Each row is a point on a tangle of strands that fork, close into loops and nearly touch. The rows are in no order.
Two points are linked if the straight distance between their rows is under 29.8. Some points are linked to none.
j_549: [-13  12  11  21  12  20  17   1   6 -14  -4  -9 -12  27   6]
j_60: [-11  17  16   9   1  30  13   7  10 -18  -9 -32  -1  39   5]
j_78: [ -9 -19 -13  13 -29 -12   2 -15 -15 -13 -23 -11  24 -12  28]
j_191: [ -9 -11  -2  29  18   5 -11  24  18  28  24  34 -26   5  -2]
j_786: [ 25  -1  -8 -18  20 -24  -3   6  -8  11  16  23  -4 -31 -22]
j_260: [-18 -30 -16  12 -29 -10   6 -13 -19 -18 -32 -10  21 -15  39]
j_552: [ 22  28  24 -33  11  -1 -14  10  10   3  11 -16  -5   9 -36]
j_445: [  1  20  16  19  20  11   5   0  10  -3   9   0 -14  22 -18]
j_142: [ 12  -3 -11   7   0 -15  -2  -8  -7   4  -4  22   7 -18 -10]
j_668: [  2  10   3 -43 -30 -12 -25 -21  -8  10   2 -15  34 -37  -7]
j_961: [-29 -41 -31  23  -3  11   5   6   4  15   2  33 -17   5  34]
j_971: [ -8 -21 -16  24   9   1  -6   9  10  25  17  38 -12  -4   0]
j_560: [-24 -35 -25  29   2  16  -1  16  14  21  11  33 -25   8  26]
j_495: [-21  11  14   5  -6  31  13   6   3 -19 -19 -36   6  35  16]
j_673: [-32 -40 -32  19  -8   3  17  -6 -14  -5 -17  29  -4   2  39]
j_342: [ 10  23  22  -4   0  13  -6   1  13  -4   3 -21   2  24 -23]
j_485: [ 34  -4 -16 -32   1 -30  -6  -2 -12   6   6  13   9 -45 -16]
j_595: [ 25   8   1 -19  21 -18  -6   5  -6   9  13  14  -7 -23 -26]
j_8: [  3  22  20  13  17  18   5   4  14  -8   6 -12 -11  33 -20]
j_663: [-29 -44 -33  16 -12  -4  18  -9 -18 -11 -24  24   2  -2  41]
j_804: [-16 -31 -22  29   3   8  -6  15  16  26  17  36 -22   4  14]
j_743: [  1   0  -2  18  -8  -3   5 -10  -5  -9  -7  -3   5   3   7]
j_212: [-22   7  14   0 -15  25   7   1   1 -17 -16 -41  16  26  17]
j_328: [ 29  -1 -14 -23   6 -24  -7  -1 -11   7   3  15   6 -36 -17]
j_675: [-12  17  16  15   9  27  16   7  10 -19  -5 -21  -9  38   4]
j_93: [ -1  13  11  21  18   8   4   0   7   1   9  10 -13  13 -14]
j_844: [  3  20  15 -46 -22  -6 -22 -11   3  11   8 -19  27 -19 -16]
j_73: [ 27  19  11 -30   9 -15 -13   3  -1   6   9  -5  -3 -14 -25]
j_487: [  9  26  25   4  10  19  -1   4  16  -8   5 -20  -6  37 -25]
j_842: [ -8  15  25  -8 -15  28  -3   1  16  -6   3 -37  21  32  -6]
j_853: [ -3   5   4  24  15   4   5  -1   5   4  10  17 -11   8  -8]
j_637: [ 38   2  -7 -41  -2 -31 -12  -2  -7   6  12   0  10 -46 -13]
j_394: [ 26  26  17 -34   9 -10 -13   7   2   6  10 -11  -5  -6 -29]
j_360: [-18   2   8   4 -19  13   3  -7  -1 -14 -15 -37  16  14  17]
j_40: [-14   3   4  12 -13  11   7  -4  -3 -16 -18 -25   7  13  20]
j_887: [ -7 -10 -10  20 -11  -3   9 -11  -8 -11 -15   1   6   0  20]
j_816: [ 19  12   7 -10  23 -12  -4   6  -3  11  11  13  -9 -13 -28]
j_590: [-14 -11  -9  21  -6   0  17  -8  -9 -12 -14   7  -1   5  25]
j_562: [ 35   9   0 -43  -1 -25 -14   0  -3   7  15  -7   5 -37 -17]
j_639: [-23 -40 -24  15 -27 -15  11 -10 -22 -18 -35   2  19 -12  43]
j_456: [-20  -7  -5  27   4   9  18  -2  -4  -7  -7  10 -10  12  22]
j_771: [ 26  13   4 -49 -10 -22 -21  -6  -1  11  11 -15  15 -39 -13]
j_716: [-2  2  0 21  4  0  9 -7 -2 -2  0  7 -4  6  0]
j_144: [ 18  20  15  -9  27  -5  -8   8   1   8  15   8 -15  -2 -34]
j_376: [-36 -39 -30  20  -3  11  13   0  -7   6  -8  32 -14   4  40]
j_227: [ -7 -13  -5  27  14   3  -5  14  11  24  18  35 -16   1  -3]
j_531: [-14   6   4  20  -2  13  14  -2   0 -15 -12 -14  -4  20  14]
j_910: [ 16  12   2 -50 -21 -19 -23 -12  -5  10   8 -14  23 -40 -10]
j_674: [  5  22  24 -10  -8  18  -9   2  17  -4   4 -29  10  29 -19]
j_178: [ 19  28  22 -18  24  -2  -9  12   5   4  14  -6 -15   9 -38]
j_327: [-22 -42 -29  18 -21 -13  14 -11 -20 -16 -31  14  12  -9  42]
j_461: [ 34  14   6 -35  14 -23  -7   5  -4   7  14   0  -5 -27 -23]

A fork is a point with three links, a tip a point with one. Leave the first point through the second and follow the links. Name the first fork or tip that comes.
j_716, j_743 | j_456
j_394, j_552 | j_595
j_673, j_663 | j_78
j_487, j_342 | j_842
j_668, j_910 | j_562

A tip is a point with one link. Name the tips that can be reached along the links from each point below, in the order of the rows.
j_804 | j_78, j_191
j_674 | j_842, j_456
j_786 | j_668
